Points, in no order, along strands that fork and pass close to each other.
In the rows, zero is written as 128.
Points whose rows are less than 115 apart are linked; no others are. Some points are linked to none.
q_736: [144 112  86 141 147 127 163 167  93  96 123 141 127 125  83 131 119 130
 109 122 116 109  81 130 135 219 132  94]
q_902: [140 131  95 114 122  77 194 133 220 192 119 126 147 158 185 104 107  85
 136 151 188 130 104 162 136  66 138 151]
q_500: [141 125  74 144 157 116 193 136 110 155 140 103 125 123 114  98 166 107
 111 137 157 151 151 137 139 147 160 152]
q_177: [112 118 111 161 132  86 176 126 115 152  70  77 110 137 124 141 137 154
  97 143 170  83 143 133 126 141 177 143]
q_801: [122  96 121 146 110 131 142  86 208 173  92  95 126 132 183 146 130 148
 117 117 132 115 125 160 108  97 144 190]
q_61: [102  90  86 140 108  83 130 137  89 185  81  89  88 153 110 151 109 154
  90 168 153 113  73  73 163 185 199 115]
q_5: [155 124 123 104 160 133 160 176 167 115 118 150 135  90 118 101 146  99
 173 149 172 134 139 168 137  82 109 175]
q_742: [146 131  86 143 103  78 151 113 129 132  96 106 156 165 209  58 114 152
 126 187 180 131 152 108 136  89 163 156]
q_872: [180 120 157 156 126 154 102 142 122  57 154 171 143 116 119 135 126 146
 192 135 109 119 156 126  97 148  77 113]
q_101: [108 130 129 102 118 136  88 101 119 152 142 120  91 170  99 171 130 101
 120 104  79 133  99 124 156 172 144 112]
q_228: [141 116 113 119 134 152 103 129 124  90 136 161 130 149 169 125 125 181
 133 136 114 115 148 129 123 172 134 113]
q_166: [117 125 180 142 120 144  99  94 163 162 177 111  94 142  90 205 131 112
 133 101  85 109 121 101 129 169 113  56]
q_501: [156 113  77 130 185 123 144 131 144 120 157 128 119 139  75 108 167  76
 156 139  96 136 106 146 153 186 114 125]
q_73: [183 143 183 161 105 141  95 120 127 100 146 147 143 119 128 134 127 144
 190 119  95 116 161 111  90  86  59 108]
q_71: [130 120 117 165 103 121 159  88 159 156 100  90 141 107 207 132 129 165
 117 126 155 120 141 156 103  93 158 192]
q_690: [ 70 110 114 112 107 114  94 142  75 107 135 140 118 136 115 132 106 149
  71 129 102 115  79  99 161 196 155  89]
q_712: [136 127 167 122 127 185 152 142 136 126 138 148 156 121 101 149 148 106
 122  81  98 153 147 153  90 121  84 116]
q_511: [196 130 172 127  92 129 128 115 222 171 174 134 124 112 226 157  94 136
 156 157 116 109 126 183 126  52  61 147]
q_439: [136 134  93 161 107 123 145  94 123 159 129 106 125 137 184 133 137 155
 108 123 147 137 149 138 111 124 169 163]
q_128: [152 131  73 170 106 107 151 116  89 128 111 103 136 146 168 101 136 160
 107 133 156 138 167 130 113 140 158 161]
q_342: [173 138 155 122  96 157 114 119 153 129 139 140 149 119 222 114 117 154
 137 152 124 141 176 160 123  69  92 181]
q_824: [ 80 100 144 132 147 165 142 100 153 116 116 105 114 149  86 183 138  98
  91 107 118 100 145 167 142 194 150 125]
q_572: [143 109 199 118 107 164 129 140 150 135 141 130 142  62 126 143 137 100
 148 117 113 149 159 173 127  31  61 181]
q_716: [143 141 120 115 123  72 165 136 145 134  91 122 171 141 203  47 105 133
 153 198 201 138 137 106 135  45 144 151]
q_983: [122 108 160 124 126 145 130  90 180 175 157 104 111 136 123 164 163  80
 127  89  92 137 144 172 125 109  97 150]
q_747: [121 112  62 121 166  47 178 146 153 162 126  99 128 174 124  83 145 105
 146 174 182 128 104  99 142 112 163 121]
q_170: [162 138  99 138 153 136 146 156 135 107 124 150 113 126  95 150 111 130
 129 123 121  86 106 158 123 200 124 106]
q_174: [158 157 208 116 101 148  92 101 133 148 168 106 132 105 175 128 134 133
 145 137  94 136 194 124 139  49  63 128]
q_765: [191 152 145 141 114 130 128 142 154 119 126 161 118 135 149 149 106 144
 168 122 115  82 132 178 100 114  84 134]
q_934: [118 110 208 146 149 168 113 124 143  79 170 117 150  86  98 160 157  99
 155 122 122 119 202 143 121 115  82 104]
q_132: [ 95 131 144 103 152 148 129 145 126  81  98 149 151 104 147 106 145 160
 129 132 148 127 140 123 109 114 145 131]
q_604: [163 145  74 142 114 100 106 118 111  91 154 156 151 134 187  66 111 163
 165 150 155 154 125 101 111 104 133 131]
q_651: [120 123 103 128 129 121 175 137 155 174  81 121 119 139 123 141 136 129
 109  96 144 119  91 139 105 119 153 148]
q_357: [132 151 188 139 105 163  96  96  92 141 166 112 133 151 129 169 120 117
 110 101  72 129 175 104 128 146  98  78]
q_363: [ 89 110 121  98 124 141 118 124 106 136 152 126 110 150  63 172 123  79
  94 104  81 138  66 116 161 206 149  99]
q_149: [169 123 124 134 121  94 186 146 151 151  65 120 127 153 186 108 104 169
 118 181 182  77 133 152 124  92 155 169]
q_331: [135 125 100 116 121 126  99 143  91 106 164 155 142 133 123  95 139 126
 151 104  91 168 106  91 113 139 105 104]
q_205: [136 118  85 146 194  99 196 151 117 131 131 107 116 116  85 109 165 117
 115 160 152 124 124 131 154 185 162 126]
q_276: [131  96  78 161 134 121 172 181  61  71 111 127 158 110  83  92 128 142
  90 150 123 128 108 112 136 213 125  93]
q_539: [107 125 123 148 124 104 183 117 120 141  90  92 132 102 128 107 148 108
 114 115 147 112 147 169 122  70 133 187]
q_839: [146 120  85 116 164  77 179 162 164 133 122 124 131 150 152  74 134 133
 171 169 205 125 121 117 134 102 150 122]
q_978: [101 114 150 114 147 175 123 134 134  90 116 145 144 139 104 158 124 138
 115 100 103 116 116 130 102 175 123  79]
q_13: [152 114 120 110 108 134 127 132 159 119 116 144 163 125 209  76 122 134
 159 164 162 160 175 152 136  61 121 190]
q_744: [122 140  85 104 145  92  99 122 124 143 173 140  85 150 103 135 124 101
 151 119  97 120  79 128 160 171 136  98]
q_923: [ 94 144 179 118 121 145  78 115 104 101 178 132 121 132 108 180  88 152
 106 106  89  97 111  93 134 167 110  41]
q_578: [ 99 135 188 147  91 163  79  59 143 184 148  94  97 140 101 223 113 107
 115  82  90 124 116 112 127 150 145  94]
q_93: [152 163  89 132 133 100 142 121 171 148 159 141 126 116 167 123 123 134
 155 108 146 138 103 132  90 103 132 134]
q_70: [131 148 216 147  93 169 105  92 144 110 110 105 145  82 180 163 107 173
 108 114 102  95 161 140  93  83 101 144]
q_565: [135 141 203 126 103 165 124 122 139  86 112 131 144  62 169 149 115 159
 117 133 116  94 164 170 116  68  82 170]
q_476: [188 139 138 103 169 144 123 161 162 115 177 169 103 126 128 120 128 102
 179 140 122 121 154 172 139 133  74 118]
q_828: [ 77 133 192 138 140 160 120 112 127  90 175 110 143  86  78 161 160  91
 136 100 110 126 163 138 124 116  99  97]
q_269: [ 83 116  90 127 122  73 127 174  47 116 136 133 115 111 111  98 117 163
  82 140 119 119  63  75 159 174 149 106]
q_300: [ 70 140 130 114 123 114 124 102 139 168  92 108  79 136  85 176 127 105
 100 102 134 105  82 124 142 143 186 134]
q_726: [116  95  98 119 169 135 132 157  90  79 176 138 144 104  64  95 145  91
 111 143  77 164  89 111 173 221 113  94]
q_520: [146 148 174 102 154 145  96 128 114 142 205 136 115 124 132 120 147 109
 169 124 106 161 165 109 143  97  81  87]
q_80: [116 133 107 100 171 107 154 130 162 152 117 113  97 130 110 130 161  96
 119 140 143  88 132 175 171 133 144 157]
q_389: [ 92 121 131 134 156 144 110 133 122  69 161 138 151  77  85 132 168 109
 153 102 132 151 149 119 116 122 116 115]
q_985: [137 115  92 130 144 101 193 149 169 209  89 119 119 163 125 123 146 106
 115 128 167 132 100 142 115 117 159 157]
q_589: [108 122 107 140 147 147 139 184  66  57 145 154 162  71  75  94 134 123
 119 126 153 173 129 101 135 163 141 111]
q_678: [114 128  82 116 113 103 125 106 177 208  89 117  98 177 142 152  97 117
 137 128 170 115  72 121 145 134 183 142]
q_125: [119 143 120 104 111 125 121  97 150 159  77 106 139 158 199  85 114 141
 107 139 137 126 127 132 137  69 150 176]
q_727: [121  98 108 150 180 107 175 179  50  72 100 111 139 106  63  79 153 129
 109 195 163 146 161  91 151 163 148 122]
q_945: [ 94 146 117 125  94 123  98  89 137 198  80 105  70 137 111 177  97 132
 116 113 158 115  69 117 151 132 199 141]
q_431: [154 165 127 152  93 147  93  92 122 177 143 128 110 135 157 192 100 150
 120  89 106 120 112 114 115 161 145 100]
q_835: [176 152 150  98 151 119 101 135 169 144 191 164  90 155 142 130 116 119
 187 128 113 108 130 157 132 111  74  92]
q_171: [ 80 147 111 150 108 120 110  94  76 108 147 111 143 102 121 124 134 146
  96  96 108 143 121 104 111 130 135 120]
q_56: [121 113 141 162 120 123 146 149 111  79  76 125 156  81 143  93 148 169
 136 160 188 134 177 120 117  83 151 186]
q_895: [155 124 111  98 156 122 162 160 173 139 109 146 108 136 140 117 144 106
 144 147 155  98 135 180 150 113 118 160]
q_398: [153 111  98 135 163  92 166 169 125 125 115 114 147 103 128  72 154 108
 165 192 212 171 178 111 159  85 157 169]
q_428: [111 115 123 111 141  72 148 157  72 142  78  96 131 170 115  68 147 150
 101 184 167 136 143  84 137  98 152 142]
q_144: [ 73  99 117 145  96 155 120 100 102 144  79 107 108 142  90 185  98 126
  74 114 129 114 102 120 150 213 193 119]
q_935: [175 168 151 115 107 133  90  89 158 188 169 135 127 157 208 127  99 131
 150 115  96 147 131 120 115  81 107 114]
q_458: [158 127 164 125 145 148  99 152 126  73 153 160 126 127  91 134 126 130
 181 120  94 101 129 124 105 157  63  72]
q_740: [ 77 108 149 139 112 154 141 109  93  87  84 119 151 132  93 129 129 128
  83 103 110 117 155 144 114 139 129 144]
q_688: [114 113  99 144 131  81 169 128 104 205  84  79  93 158 127 150 127 144
  89 161 171 115 118  95 143 157 206 132]
q_735: [154 149 119  99 124 109 143 154 182 133 149 153 139  88 153 108 119  94
 180 134 172 142 118 171 131  40  85 166]
q_261: [ 64 116 137 103 165 138 177 144 121  95 103 124 144 118  52 142 137  99
  94 106 126 117  96 130 117 161 152 111]
q_370: [157 131 179 120 149 148  84 141 156 114 193 154 131  96 130 122 151 110
 208 137 126 154 179 116 134  79  71 115]
q_993: [152 134 139 178  98 149 112 121  94  50 112 145 151 107 159 125 128 182
 130 136 141 121 177 138  91 124 122 150]
q_321: [111 146 172 142  78 142  69  59  88 167 147  91 105 158 112 179 108 120
 100  93  62 121 128  93 136 137 123  95]
q_157: [138 124 134 115 188 156 141 170 150  75 157 168 137  98  54 115 140  98
 160 110 121 156  96 129 112 162  95  90]
q_807: [127 116  86 128 115 127 103 150  55 100 161 151 144 131 132  86 129 148
 102 126  99 181 116  89 134 170 119 112]
q_443: [150 127 150 111 146 154 115 171 154  98 145 170 142  54  94 124 136  88
 195 124 162 164 154 145 130  76 101 169]
q_448: [151 122 193 123 123 178 137 159 171 117 123 164 151 111 104 152 140 119
 152  97 109 132 142 160  86 103  61 129]
q_377: [127 109 104 118 125 150 113 101 153 185 128 119  79 176 105 175 133  91
 124 117 107 132 107 140 169 193 160 126]
q_36: [ 88 114 129 151 106 129 107 120  58  70 175 109 150 129  63 155 124  93
  83 107  74 115 110 120 149 196 109  82]
q_195: [127 171 129 105 121 125  93 112 123 125 122 143 137 124 166  86 100 148
 143 109 110 143  87 102 100  70 122 123]
q_674: [120 104  69 108 138  86 140 159  87 114 110 144 142 170 117  62 139 137
 131 160 131 160 100  94 141 148 143 124]
q_885: [166 150 177 123 122 144  75 128 123 110 182 146 134  84 165 119 126 131
 182 147 137 146 198 133 150  56  74 140]
q_259: [ 95 127 159 135 129 140 127 113  94  92 193 102 131 125  43 182 119  70
 104  96  81 107 116 129 132 176 107  65]
q_16: [109 140 111 127 144  90 160 134 121 134 108 104 129  94 128 100 155 119
 134 143 180 113 134 147 138  61 145 174]
q_970: [142 171 128  93 130 103 136 145 133 146 140 143 145 100 164  81 117  99
 155 122 152 148 123 155 134  34 103 164]
q_99: [129 114 132 138 151 136 144 108 212 177 158 126 114 134 108 172 168  85
 121  95 112 132 115 177 113 137 124 145]
q_926: [106 142 108 152 113 119  81 111  55  57 137 132 140 114 113  94 153 145
 114 142 139 142 182 126 145 136 114 142]
q_68: [118 164 129 103 104 143  76 103  98 140  84 136 109 156 152 120  83 163
  93 110  95 121  87 103 129 139 146 119]
q_627: [145 139 174 120 162 170 130 162 128  62 166 168 148 101  58 147 109 103
 153 111 112 124 122 122 102 158  70  59]
q_595: [138 127 148 121 176 153 125 131 179 125 177 148 118 140  66 174 138  99
 138 110  91 122 105 143 117 197 104  67]
q_729: [176 137 196 143 110 169 147 125 144 160 146 119 120 127 135 198 124 122
 124 103  92  92 171 177 115 129  77 120]
q_870: [157 131  67 119 168  92 120 137 132 131 156 135 104 156  99 105 136  96
 153 140 116 115  89 143 168 187 135 118]
q_814: [110 102 104 124 153 146 144 112 151 156 116 109  94 157  98 166 149 104
 100 129 121 120 134 157 169 212 176 140]
q_834: [172 154 232 123 115 150 114 115 154 180 166 106 116 115 189 154 126 147
 130 133  91 110 173 127 138  63  65 107]
q_27: [156 159 157  90 120 128 100 102 209 180 162 141 125 159 199 122  94 115
 167 131 105 141 103 133 122  54  89 119]
q_178: [147 111 177 105 147 158 108 136 198 140 176 143 134  96 144 141 164 111
 183 136 127 158 166 144 115  73  73 133]
q_967: [104 119 156 113 147 151 115 164 124  67 130 156 150  78  70 118 145 102
 171 116 138 161 147 124 115  94 111 142]
q_930: [148 113 122 145 121  82 181 129 125 161  59  78 136 171 184  90 123 160
 106 193 177 111 160 123 122  98 173 165]
q_894: [116 146 181 149  92 175  96  63 171 194 112  98  88 115 133 222  99 127
 108  94 114 104 117 144 124 123 137 128]
q_329: [113 163 203 116 139 162 113 136 131 107 172 137 124 118 106 188  86 128
 113  97 110  88 132 119 121 155  94  39]
q_67: [ 81 154 142  93 155 127 128 123 144 145 134 130  95 123  98 155 146 100
 113 107 130  93 111 160 146 131 151 132]
q_586: [ 98 157  92 134 133  75 149 132  93 145 121 107 124 113 130 103 140 140
 115 125 167 115  97 114 125  84 166 138]
q_901: [115 143 152 123 110 144  87 124  81  90 175 149 149 118 116 116 132 144
 135 101  77 163 135  79 108 129  97  75]
q_31: [150 148 119 142 136 119 119 119 142 131 158 131 120 123  94 139 152  95
 166  96 103 119 122 143 113 115  85 124]
q_979: [126 121 106 161 100 151 122  83 135 167 120 115 116 142 162 179 118 151
 105  95 120 137 127 131 106 172 169 135]
q_85: [101 137 115 109 105 145  83 121 119 171 134 144  87 131 129 186  85 145
 111 103 121 143  53  88 144 184 174  85]
q_126: [137 121 111 106  94 119 135 102 181 149 110 118 168 154 226  71 108 120
 138 168 147 146 140 153 140  49 127 184]
q_513: [133 132 131 112 140 167 158 141 150 148 110 156 135 129 139 137 140 132
 112  88 122 148 119 145  85 120 125 136]
q_521: [123 123 110 123 107  97 143  99 132 192  58  83 116 177 178 108 110 145
  89 159 167 117 131 125 153  94 179 174]
q_412: [ 87 175 116 134 130 108 121 103 100 143 121 107 131 103 143 126 127 140
  97  98 133 114  99 118 112 101 163 132]
q_95: [142 117  99 132 201  99 191 175 106 101 112 116 128 110  73  77 165 118
 137 191 166 127 139 115 160 156 158 125]
q_11: [192 157 161 153  95 128 101 113 154 115 140 148 134 123 175 123 109 152
 178 116 107 109 129 131  74  76  74 134]
q_774: [109 159 126 111 109 136  91 115  82 114  90 141 131 138 167 106 100 194
  73 130 114 131 118 100 126 137 154 130]
q_797: [122 143 124 119 157 152 146 128 107 134 184 135 120 121 112 151 145 107
 109  92 106 153 134 130 136 179 138  97]
q_657: [169 151 150 111 106 164  99 146  91  89 102 169 149 106 160  87 102 142
 149 135 140 160 178 131 115  90 106 156]
q_467: [ 77  79 101 164 122 112 153 136  60  79  95 102 158 129  77  91 165 135
 100 128 120 149 133  97 120 158 138 139]
q_310: [124 136  83 134 157 137 157 122 122 144 169 127 128 119 123 129 170 110
 119  96 126 165 139 144 128 157 147 135]
q_366: [ 78  92 106 111 153 105 166 146  76 119 126 107 125 139  72 104 152 115
  78 139 113 141  96  96 165 199 165 112]
q_768: [109 105  82 146 142 117 149 193  45  58 132 145 161  80  76  85 119 143
 112 135 133 159  98  83 135 187 128 101]
q_900: [109 149 225 143 123 165 106  94 150 113 151 104 144  91 156 177 125 168
 120 113 103  95 160 107  99  99  97  85]
q_262: [149 161  71 135  96  84 119 119 117 155  95 118 118 156 165 110  84 156
 125 134 138  98  69 108 130 130 164 131]
q_694: [132 136 102 120 138 112 111 152 105 102 138 151 147  88 138  74 135 109
 168 162 195 171 173 120 160  79 137 166]
q_772: [172 151 167 121 135 115  97 116 206 164 169 145  91 148 122 165 122 118
 171 119 116  89 123 156 120 111  75  91]
q_294: [150 110 109 111 158  87 203 152 188 207  88 102 121 173 160 109 129 105
 120 162 192 131 119 137 126  93 163 146]
q_388: [139 167 189 135 107 160 111  99 176 197 126 117 106 116 131 202 102 128
 119  80 101 107 100 137  99  98 110 122]
q_452: [ 69 111 112  93 147 110 138 131  95 134 145 123 112 141  65 133 143  85
  88 115  96 141  68 104 168 185 176 115]
q_147: [144 137  62 139 107  82  82 121 104 121 147 142 123 150 178  97  97 165
 141 130 126 123  89 100 123 136 133 113]
q_140: [ 94  95 125  91 160 158 169 140 136 129 102 128 136 143  99  97 181  99
 117 121 132 162 143 140 128 136 139 157]
q_642: [169 125 163 112 111 153 131 120 193 152 142 132 129 115 211 151 116 145
 140 133 116 122 148 175 112  85  94 163]
q_445: [108 123  92  98 126  98 133 144  91 123  82 132 138 170 135  57 132 146
 116 157 146 144 133 103 138 105 149 141]
q_480: [ 80 109 158 123 119 175 134  99 161 149  80 118 114 141 109 183 118 110
  84  94 112  97 132 173 124 151 144 148]
q_395: [111 100 132 161 111 163 124 120  88  46  93 145 174 119 117 115 123 158
 113 124 122 134 163 123  97 152 122 140]
q_209: [125  92  53 144 108  64 112 145 105 166 116 116 102 149 135 123 115 167
 108 158 136 117  57  70 158 195 186 114]
q_145: [162 123 152 102 142 148 141 147 206 150 157 156 126 110 177 149 142 125
 148 126 135 135 138 179 107  92  88 145]
q_173: [ 81  87 118 162  79 164 101 107  95 107 113 106 139 145 102 193  80 134
  64 104  99 116 100 114 130 229 163  88]
q_278: [152 127 124 110 137 115 164 157 159 136  80 141 121 137 170 109 120 148
 123 159 163  89 140 163 136 113 140 165]
q_700: [112 126  56 135 138  48 150 124 114 164 139  98 121 152 144  87 132 129
 122 151 167 129 104  91 139 117 177 125]
q_925: [133  96 187 165 123 172  98 124 137  67 157 139 154  70 124 151 150 133
 173 132 136 143 207 131 114  93  94 145]
q_330: [115 133  81 152 132  85 111 128  79  84 130 122 144 109 137  70 156 147
 135 166 170 145 176 118 151 104 138 161]
q_466: [152  98 123 164 129 150 165 172 124  89  87 150 158  65 123 103 148 139
 162 159 201 154 186 128 116 101 146 198]
q_299: [171 153 126 126 130 143 112 146 156 128 116 164  96 150 130 161  98 141
 144 105 117  80 104 162 115 162 107 112]
q_474: [147 142 127 121  92 137  97  83 154 187  94 113 104 162 161 163  96 115
 122 110  99 108 117 151 137 108 128 165]
q_864: [117 141 200 120 137 163 100 116 144 103 155 134 122 116 143 174 129 156
 135 120 104  86 154 132 110 126  98  87]
q_505: [151  89  86 143 147 139 143 161  95  80 101 150 162 118  84  71 153 120
 159 160 157 190 161 102 137 143 146 163]
q_748: [122 122 144 117 133 133 100 116 131  95 129 123 131 105 134 114 161 112
 152 131 124 122 173 158 132  80 102 165]
q_670: [143 136 114 113 107 128 121 137  91 109  67 153 156 143 145  69 127 138
 132 141 130 151 153 127 117  85 122 176]
q_499: [161 166 187 132 109 144 103 110 114 172 174 127 115 144 139 165 110 149
 138 103  77 126 145  88 113 121  91  59]
q_957: [101 106 141 141 128 132 162 134  95 115  74 110 154 104 141  80 160 150
 103 158 177 160 180 117 115  77 155 188]
q_244: [143 164 113  81 133 104  83 118 145 158 126 160  84 182 159 115  83 132
 148 132 119 112  98 142 145 124 127 116]
q_679: [119 113 124 164  88 164 113 115 116 131 129 122 125 140  97 210  84 135
 100  90  92 115  88 115 116 212 139  79]
q_863: [156 101 107 160 160 124 168 173  99 101  95 125 144  93  99  73 164 109
 144 186 193 170 195 123 147 120 156 186]
q_447: [114 151 145 126  91 146  92  85 133 153  62 110 110 152 151 146  99 150
  96 101 102 103 115 133 127 113 147 158]
q_645: [ 94  87 100 176 135  96 162 154  61  79  95  95 147 116  78  90 158 151
  95 172 161 145 167  92 124 147 153 140]
q_490: [155 129 132 153  95 151 102 126 126 142 141 144 117 156 127 191  98 150
 133  97  73 122  94 100 103 195 116  75]
q_784: [126  98 118 123 137 169 149 148 116 107 106 145 158 122 114  96 162 112
 146 121 136 194 170 130 119 124 132 170]
q_573: [143 131 118  99 116 110 163 131 215 197 121 126 123 125 186 135 110 113
 120 136 158 116  96 193 132  60 118 169]
q_229: [184 144 109 161 111 130 121 123 117  73 142 158 145 111 203  96 124 176
 154 152 163 133 170 137  94 112 140 159]
q_858: [154 144 185 122 112 160 135 153 145 110 126 143 139  49 150 137 117 129
 152 132 130 116 146 175 123  40  67 175]
q_543: [ 94 120 103 152  92 104 105 102  77  97  84 121 143 151 154  93 131 201
  76 145 131 131 134  88 123 145 153 144]
q_915: [130 124 183 110 143 152 117 118 181 150 163 142 117 151  71 192 137  98
 130  88  85 117 111 129 108 152  94  66]
q_584: [103 168 162 133 109 152  81 103  79  95 148 134 159  99 134 111 129 152
 109 105 107 162 145  91 100  92 110 109]
q_728: [163 173 130 128 104 139  84  96 111 164 169 129 118 145 181 147 104 140
 126 104  97 140 120 111 105 125 117 103]
q_238: [128 123 103 128 167 143 137 131 106  83 171 123 130 121  46 126 147  73
 122 124  72 132 105 140 159 205 107 100]
q_919: [ 80 100 118 147 114 130 163 119  73 107  72  95 147 148  77 106 145 119
  79 109 118 129 148 122 117 154 148 149]
q_982: [ 78 122 141 121  92 135  53 116  69  89 156 137 135 126 126 154  88 161
  82 122  75 124  92  84 142 180 119  56]
q_904: [128 113  80 105 150 112 130 154 122 116 123 150 139 146  94  82 153 116
 161 128 119 165  98 112 116 132 127 126]
q_2: [151 137  92  96 119  96 113 118 182 158 114 148 113 182 175 110  93 114
 161 136 137  95  92 150 140 106 131 133]
q_50: [137 131 128 121 101 131 113  88 160 186 139 110 109 157 153 150 136  92
 132 101  94 132 137 166 134  90 107 158]
q_297: [122 106  96 160 103  95 128 143  69  82  81 134 140 150 132 104 117 198
  85 162 133 104 113  96 119 171 155 124]
q_374: [135 116  66 112 134  91 133 165 112 175 124 138  89 153 117 125 104 131
 117 135 133 135  50  99 155 203 171  99]
q_358: [ 95  85 110 120 154  75 167 186  58 122  94  90 127 153  75  86 152 140
  81 190 129 131  98  67 153 169 159 101]
q_352: [149 100  83 132 148  81 185 160 186 126 121 128 151 120 159  70 148 107
 178 183 213 145 144 130 134  74 140 165]
q_15: [159 143 125  95 107 116 119 114 227 188 124 158 115 172 193 133  85 110
 147 130 141 120  87 171 130  87 110 142]
q_172: [153 172 108 127 109 112  95 108 129 110 146 148 150 123 203  74  99 153
 169 130 137 156 117  98 102  62 114 129]
q_383: [ 95 127 209 145 128 166 144  99 127 106 187  92 147 128  64 185 135  84
 118  94  91 112 157 121 122 143  90  67]
q_176: [ 89 124 169 118 116 163 121  95 144 127  80 115 131 126 132 147 124 132
  93 102 105 100 150 164 120 103 125 156]
q_903: [ 86 127 128 106 188 138 166 161 149  99 132 147 127 113  46 122 158  91
 126 115 132 132  96 139 128 161 137 103]
q_940: [147 135 138 123 141 128 106 123 198 146 123 152  91 146 105 189 121 124
 151 108 123  77  96 169 120 153 112 109]
q_663: [126 122  75 107 141  81 126 129 137 111 134 135 126 157 101  84 156  81
 172 137 128 141 116 130 140 100 127 151]
q_800: [120 128  84 122 118  92 130 103 158 139 128 114 138 155 128  99 153  81
 167 115 131 129 118 141 121  73 116 169]
q_141: [106 111  79 128 120 111 119 111 103 135  85 121 110 166 121 130 127 145
 112 131 116 118 113 118 148 168 167 133]
q_175: [175 168 226 130 117 137 117 118 146 194 170 120 104 136 150 157 111 152
 145 116  94 100 144 104 131  90  73  64]
q_10: [129  93 149 152 144 170 145 159 125  46 101 148 161  62  92 119 147 126
 150 148 176 147 199 146 127 131 134 173]
q_510: [ 75 125  95 156 111 121 121 111  64 100 166  95 132 102  93 143 141 122
  87  99 105 134 124 118 134 172 137 108]
q_285: [136 126  83 117 124 135 122 142 143 174 135 156  87 145 119 172 104 143
 126 103 129 134  45 109 132 202 162  91]
q_630: [127 130 126 141 158 156 134 152  96  45 167 148 153  69  93 125 137 129
 145 126 149 140 154 130 127 165 125  96]
q_220: [ 98  94 113 128 159  64 150 161  77 145  80  78 124 162  99  94 152 158
  96 196 154 107 138  83 140 134 170 114]
q_84: [ 83 145 120 103  99 131  81 112  84 142 109 138  91 140 129 153  80 153
  72 112 107 126  68  87 155 173 179 101]

Follow the links from the first point to the second, and from the first to the third. Name the last point that the two ways share.
q_310, q_726, q_474 | q_176
q_595, q_511, q_801 | q_499
q_244, q_125, q_490 | q_728
q_586, q_824, q_299 | q_171
q_490, q_642, q_244 | q_728
q_800, q_278, q_358 | q_904
q_572, q_543, q_452 | q_68
q_895, q_445, q_476 | q_389
q_930, q_901, q_747 | q_171
q_923, q_688, q_229 | q_84

A fork is a point with three links. Follow the links from the first point to the second and name the forks in between, in order.
q_439, q_712 | q_431 > q_728 > q_15
q_679, q_915 | q_431 > q_728 > q_499 > q_578
q_744, q_220 | q_101
q_2, q_145 | q_15 > q_728 > q_499 > q_370

Name the points in between on the shortest way along the links from the first point to the second, in order.
q_885, q_71 | q_174 > q_834 > q_175 > q_499 > q_728 > q_431 > q_979 > q_439
q_573, q_642 | q_15 > q_27 > q_935 > q_728 > q_499 > q_175 > q_834 > q_174 > q_885 > q_370 > q_178 > q_145
q_352, q_171 | q_839 > q_747 > q_700 > q_586 > q_412
q_458, q_945 | q_872 > q_73 > q_11 > q_765 > q_299 > q_170 > q_736 > q_276 > q_768 > q_589 > q_630 > q_389 > q_967 > q_443 > q_5 > q_895 > q_80 > q_67 > q_300
q_864, q_195 | q_329 > q_923 > q_982 > q_690 > q_84 > q_68 > q_447 > q_176 > q_740 > q_395 > q_993 > q_229 > q_604 > q_172
